Each row is a point on a landscape with many valleys, with its height.
From any point a ball rolls to the lowest of the 2 points nearest to it. It stops when none of these is lower. Distance is the straight distance between rows; heights are no part of it.
zom: [168 147 172 158  73 142  97  95 153 120 153 144 101  96 168 126 159 123
 148  83]  (h 29.9)
pelu: [ 84 144  97 125 144 138 114 129 137 121 136 100 155  96  69 112  98 124
 128 120]  (h 21.1)
tid: [146 116 160 139 147 143 135 216  83 104 100 128 171 128 159 157 147 129
 141  87]  (h 48.2)
pid: [151  73 145 153 116 173 171 147 128 107 129 181 133 124 161  49 191 161
 109 158]  (h 48.1)
niv: [ 45 109 130  91 101 166 104  63  97 136  62 189 124 124 115 136 161 143
 112 109]  (h 49.2)
Saf: [182 133 125 181 139 141 163 153 114 105 159 130 133 119 137  54 158 161
 113 125]  (h 66.1)
Rado: [121 110 129 123 113 152 113  71  85  92  90 140 162 100 144 126 175 137
 129 106]  (h 34.6)
Vafel: [161 112 151 151 155  89 152 159 122 170 139  88 150 183 122 182  83 105
 126 152]  (h 52.0)
togit: [118  64 103 126 168 160 181 186 106  90 112 155 167 143 161  98 179 140
 124 129]  (h 48.0)
kabu: [184 109 166 136 126 123 112 179 134 129 127 151 114 139 150 182 120 126
 128 111]  (h 44.0)
fudiv: [ 96 181  83 160 101  96  78 154 158 169 179  96 123 133  78 145  73 116
  91 122]  (h 41.4)
Fotu: [115 127 107  98 164 133 120 122 148  82 110 131 197  99 109 127 153 149
 117 105]  (h 42.0)
nobi: [154 202 124 164 127  95  93 143 131 122 136 102 134 109 133  89 145 131
 114  70]  (h 38.7)
Mera: [136 152 134 102 114 126 139  82 137 148 139 129  75 118 133  81 106 138
 132 190]  (h 57.0)
Nume: [149 184 111 166 113 136 125 102 119 125 148 111  93 108 113  86 113 138
 128 105]  (h 24.0)
Zel: [ 43 110 111  79 135 153 141  88 104 117  60 171 163 136 115 125 175 143
 129 108]  (h 47.6)
raka: [ 95 145 129 132 105  97  93  92 156 180 185  89 136 127 128 130  61 126
  79 183]  (h 47.4)
bep: [139 193 157 109 108 118  94 125 119 115 131 122 106  87 177  85 131 129
 141  98]  (h 23.5)
sekiz: [118 113 104  67 146 137 156 117 135 101 114 174 126 126 182  82 190 159
 132 147]  (h 26.4)
Kopit: [131 119 132 101 127 153 134 100 101  95  98 164 156 106 173 101 203 162
 123 125]  (h 30.8)
Tonib: [172  80 151 150 131 162 120 135 112 106 101 157 147 131 130 175 162 146
 117 103]  (h 40.6)
bepav: [138 114 139 118 113 150 114  75 188 132 124 167 113 110  86  93 138 154
 114 155]  (h 37.4)
pok: [129 173 149 130 125  84 119 171  98 165 123  80  98 151 161 153  95  82
 156 108]  (h 37.1)
tupod: [150  68 137 137 145 158 135 108 119 113  83 158 124 153  91 147 145 139
 122 117]  (h 37.9)
kunab: [105 122 146  77 111 139 110  92 114 137 103 131  97 121 148 158  99 110
 142 156]  (h 52.4)
dobob: [170 146 114 177 134  96 152 150 120 173 152  92 112 186  99 165  76 119
 109 149]  (h 53.4)
Mipa: [119  70 129 120 111 137  95  82 177 141 119 160 101 132  84 182  97 118
 108 149]  (h 39.8)
mufe: [144  70  92 104 163 129 177 146 154 117 133 178 124 157 147  72 172 157
 117 159]  (h 52.2)
gebe: [151  99 167 114 148 102 152 105 125 158 138 113 135 176 172 142  99 133
 101 197]  (h 56.1)
pipav: [ 83 121 108 124 126 148 122  74  90  84 100 111 175  91 115  88 154 125
 136 106]  (h 37.5)
Fofov: [ 96 107 122  80 141 140 117 112 144 123  95 140 151 125  96 160 118 132
 122 144]  (h 30.5)
piga: [155 140 143 138 107 157 144  71 140 144 134 142  65 118 111  57 137 150
 140 161]  (h 55.8)
bunov: [162  96 162 154 110 136 117 148 137 112 141 156  73 145 155 202 130 105
 138  93]  (h 46.2)
zapam: [119 162 150 143 107 108  96 140 120 117 134 112  61 130 170 159 117  77
 155  62]  (h 20.8)
pir: [114 135 151 126 127 149 118 142  90 113  99 110 127 120 154 183 127  97
 182  72]  (h 45.8)
sebop: [ 86 147  91 172 110 105  93 149 164 152 180  95 103 137  77 182  74  83
 115  99]  (h 38.5)
Rugos: [133  91 163  89 140 118 157 143  93 145 115 128 130 164 180 151 113 127
 131 193]  (h 54.9)
budu: [152 162 122 130 122  84 128  99 173 167 172 112 126 132 119 122  83 142
  85 184]  (h 46.3)
Tivol: [120 200  69 154 108 140 126 111 123 133 155 103 101 123  77  95  89 149
 105 131]  (h 17.2)
redu: [142 174 143  82 130 113 134 132 136 117 143 134 109 100 179  77 137 147
 139 153]  (h 16.2)
Bunob: [ 98  78 135  86 147 126 145 104 126 153  71 148 144 174  97 178 120 121
 133 163]  (h 33.4)
ges: [126 141 155 169  50 135  75  68 162 110 178 136 121  68 158 120 156 103
 135  80]  (h 34.3)
lenon: [100 135 137  94  98 121  80 102 166 151 163 133 112  86 122 115  86 134
 107 180]  (h 54.1)
mipaz: [140 103 106 125 140 127 127  88 123  76 105 145 217 102 125 124 198 152
 103 111]  (h 38.8)
gera: [141  74 160 123 106 166 126 117 103 137  97 167  62 149 153 197 136 120
 141 134]  (h 42.2)
movin: [ 97  55 109 110 160 148 199 201 103 123 103 150 139 162 161 104 143 118
 136 167]  (h 49.5)
sabe: [106  90 124 129 104 124  71 108 186 144 170 139 106 112  91 180  78 111
 102 147]  (h 37.0)
legam: [168 102 149 188  88 152 107  71 191 111 162 150  99 110 104 147 143 123
 126  94]  (h 43.2)
fise: [113 195  82 144 135  98 186 144 107 164 148  70 148 180 110 133  91 129
 138 161]  (h 27.8)
Sibiz: [133  71 162  87 126 131 156 141 106 157  99 176 119 171 176 152 139 147
 107 207]  (h 53.5)
Lagu: [148  88 125 156 119 132 118  90 172 128 143 140  68 144  83 186  90 104
 123 127]  (h 42.1)
mapa: [130  58 152 121 127 164 160 182 109 129  95 187 119 152 154 127 144 147
  99 179]  (h 52.1)
donol: [180 114 141 154 120 147 115  90 181 131 138 153 103 119  85 128 125 144
 121 133]  (h 40.3)
gegez: [ 72 122 110  75 136 125  95 134 153 120 140 125 167  92  97 126 107 138
 114 152]  (h 26.3)
bur: [125 133 102 147 166 127 161 127 100  82 118  91 198 115 107 102 160 130
 150  89]  (h 27.0)
guben: [145 185 119 164 115  89  62 144 183 132 149 119 137 102 113 117 137 123
 100  67]  (h 42.8)
Didi: [109 180  83 185 106  91 110 153 152 150 154  91  82 173  93 181  99  76
 117  76]  (h 35.4)
goko: [173 169 144 133 138  88  87 157 179 124 136 133 145 112 122 133 132 137
 108  91]  (h 46.4)
vud: [114 190  99 168 116 114 125 146 111 150 135  79  90 146 104 149  92  90
 149  83]  (h 32.0)
soza: [146 146 128 130 141 126 140 131 107 134 128 103  95 136 115 127  94 120
 142 132]  (h 55.1)
bag: [176 144 126 148 122 110 115 109 187 155 160 133 103 128  83 141  91 138
 104 153]  (h 43.3)
Gitis: [160 146 121 177 141 125 157 181  88 153 137  99  97 163 107 140  93 115
 141 125]  (h 54.8)
rin: [151 108 166 113 148  98 133 180 119 149 117 114 162 165 153 208 102 110
 138 143]  (h 50.5)
fose: [104 159  83  78 143  95 152 101 153 133 163 109 122 115 150  77 109 134
 114 184]  (h 59.7)
Sutu: [114 120 130 167  74 158  69  65 156 114 170 132 125  64 111  95 135 129
 116 103]  (h 33.9)
dedef: [146  97 143 119 148 156 148 178  93  94 108 156 168 123 166 134 174 156
 119 123]  (h 45.9)
seta: [112 158 121 144 168 133 171 167  91 106 109  82 171 122 118 113 144 125
 188  93]  (h 23.3)
raz: [ 63 116  96 144 122 161  84 109 112 123 152 103 134  84  67  89 106 131
 122 113]  (h 25.6)
fazo: [ 98 150 124 155 147 118 152 146 127 150 111  79 143 136  82 173  92  94
 193 120]  (h 14.1)
kazos: [172  82 176 170  76 177 154 120 112 127 134 169 166 110 157  66 209 151
 119 155]  (h 50.2)
kor: [109 163 139  82 125  82 102 116 158 144 153 112 150 108 152 127  88 125
 103 168]  (h 51.8)
Vibu: [168 104 178 153 107 114 121 200 110 154 137 141  88 154 181 169  93  99
 125 139]  (h 41.5)
Tir: [124 202 103 163 123 136 133 131  78 129 130  79 100 124 117 100 110 118
 150  83]  (h 28.6)
Logap: [156 106 159 165  72 166 113  42 127 122 128 146 110  99 140  92 167 128
 148 117]  (h 53.6)
lop: [189  91 177 182  68 172 136  82 117 131 142 153 132 111 148  86 191 133
 142 130]  (h 52.3)
fupi: [146 172 134  89 152  75 118 153 167 126 144 121 155 116 141 131 112 135
 111 139]  (h 49.4)
mosek: [122 139 142  53 134 134 146 127 110 115 114 152 111 114 197 102 155 150
 141 162]  (h 22.1)
Tilu: [110 124  78 100 174 120 184 123 129 121 127 113 127 152 110  89 133 129
 143 153]  (h 63.3)
Fet: [147 146 164 152  90 129  92 121 114 103 136 135  82 108 190 142 142 104
 147  64]  (h 25.5)
ginok: [162 100 111 108 167 110 174 164 139 124 146 140 129 150 137 100 133 146
 118 173]  (h 53.7)
zuvu: [ 89 138 130 134 109 129  97 125 131 113 138 105  93 109 129 177  94  78
 157  76]  (h 14.7)
timi: [191  98 135 158 133 126 135 109 137  91 132 150 199 111 122 103 190 165
 107 121]  (h 42.4)
Dibov: [ 87  89 110 154  99 164  70  69 134 116 145 134 132  82  75  83 132 138
 105 118]  (h 29.8)
rut: [192  86 159 170 125 157 140 142 131 106 132 160 153 120 128 101 172 164
 111 131]  (h 45.4)
fesot: [103 120 126 137 130 132 126 128 133 134 119 100 113 133  99 197  87  83
 169 103]  (h 7.7)
vovod: [ 99 105 142  92 111 165 109  80 114 132  74 168  98 123 131 161 142 134
 129 127]  (h 50.8)
lekuz: [124 193  66 146 137 128 165 136 109 133 142  89 122 153  81 110  98 139
 129 133]  (h 23.4)
Fip: [111 199 146  98 118  97  89 150 115 131 121 100 111 103 169 119 109 103
 148  91]  (h 28.0)
Rinem: [138 122  46  99 175 114 187 135 148 124 162 122 116 143 146  66 150 141
 132 150]  (h 62.4)
Mef: [134 107 156 136  94 170 125  46 120 128 106 160  80 116 124  61 158 142
 141 137]  (h 54.7)
Zek: [129 187 137 141 143  64 144 192  99 181 132  68 133 178 161 132 107 102
 140 135]  (h 34.5)
zovez: [142 164 133 163 127 110  90 138 119 110 127 102 130 112 133 135 132 104
 133  49]  (h 34.9)
nepar: [ 34  97  86  56 144 127 139 108 149 122  89 180 169 140 110 115 159 139
 116 130]  (h 46.1)
tefud: [151  95 140 170 109 147 109  95 152  92 140 143  96 124 124 180 133 108
 130  76]  (h 45.6)
nep: [140 178 102 143 153  71 181 192 109 167 157  75 151 191 146 124 108 127
 120 157]  (h 31.5)
Von: [ 51  77 117  79 138 124  93 132 152 149 142 122 182 122  78 149 100 131
 111 178]  (h 30.1)
vul: [153 112 126 110 176  98 173 186 125 132 140 111 159 159 136 142 117 128
 129 163]  (h 55.0)
tov: [108 103 104 105 160 142 161  96 118 100  98 142 129 142 109  75 153 136
 135 128]  (h 64.1)
zosom: [141 139 128 148 141 131 117 114 102  91 115 104 172 104 125 121 144 127
 137  76]  (h 30.9)
Fam: [135 102 158 115 120 165 130 144  73 126  93 133  89 138 163 176 125 111
 162 117]  (h 43.9)
migek: [120  51 116 118 145 151 182 169 115 122 104 190 117 169 144  79 160 141
 109 167]  (h 50.7)
kog: [156 139 160 147 138 112  95 203 108 118 105 122 149 132 161 170 147 109
 138  56]  (h 50.1)
nak: [107 187 101 135 121  89 117 130 137 167 157  85 131 135 103 138  70 113
 107 145]  (h 44.1)
zov: [159 113 152 109 143 149 120 162 117 112 101 166 163 118 155 189 173 166
 109 114]  (h 43.4)
Kikad: [107 140 139  84 142 117 146 115 103 138 113  99 121 134 144 134  96 111
 152 163]  (h 53.8)
Tizeg: [190 165 112 185 126 135 158 154 119 136 158 126  95 143 111  80 128 165
 112 139]  (h 67.3)
zefus: [151 105 119 144 152 148 163 119  97  90 121 133 136 129 130  69 166 149
 127 125]  (h 65.0)
Suf: [101 184 114 154 157 109 179 175 106 144 116  71 149 138 103 135 112 117
 199 125]  (h 19.0)
mene: [119 103 151 128 147 161 148 168  87 121  78 115 154 136 128 191 143 118
 186 102]  (h 47.5)
getu: [144 172  69  97 157  90 158 135 176 124 177 121 131 119 142  79 131 152
 113 158]  (h 61.1)
vur: [123  67 130 105 155 128 154 104 131 136  77 181 127 186  74 133 137 137
 116 147]  (h 35.5)
Lofum: [138  59 151 131 122 178 137 129  91 140  72 184 100 162 128 174 154 143
 121 133]  (h 40.2)
Duk: [ 87 204 100  93 141  95 110 152 136 121 151  96 148  89 131  87 109 126
 122 119]  (h 49.1)
dalo: [ 79 175 141  82 126 128 105 140 103 125 108  97 135  93 153 142 102 100
 171 109]  (h 31.6)
rumak: [163 141 165 147 119  82 106 187 121 162 135 112  82 163 166 168 104  86
 133 108]  (h 39.4)
Vuna: [111 119 159 102 140 122 138 159 113 149  91 108 160 144 139 221 114 105
 183 131]  (h 49.0)
rar: [ 73 113  82  58 160 130 123 122 169  93 113 154 189 106 122 124 167 150
 113 130]  (h 44.3)
Mirat: [111 106 122 135 104 150 103  54 165 114 129 161 149  91  83  59 158 157
 102 137]  (h 34.0)
Fufo: [136 187 109 111 125 101 162 107 121 151 161 106  87 134 151  78  99 143
 122 185]  (h 58.2)
kera: [ 81  81 122 118 126 120  85 117 159 165 160 107 153 126  75 172  67 112
 104 168]  (h 33.5)
dese: [111 189 111 124 127 102  77 148 158 123 155 110 151  82 104 102 111 134
 102  97]  (h 46.5)

For each start below, name the point where the ball stops.
bunov: Tivol
soza: mipaz
fupi: fesot
tefud: pelu
budu: pelu
nak: Tivol
dese: fesot
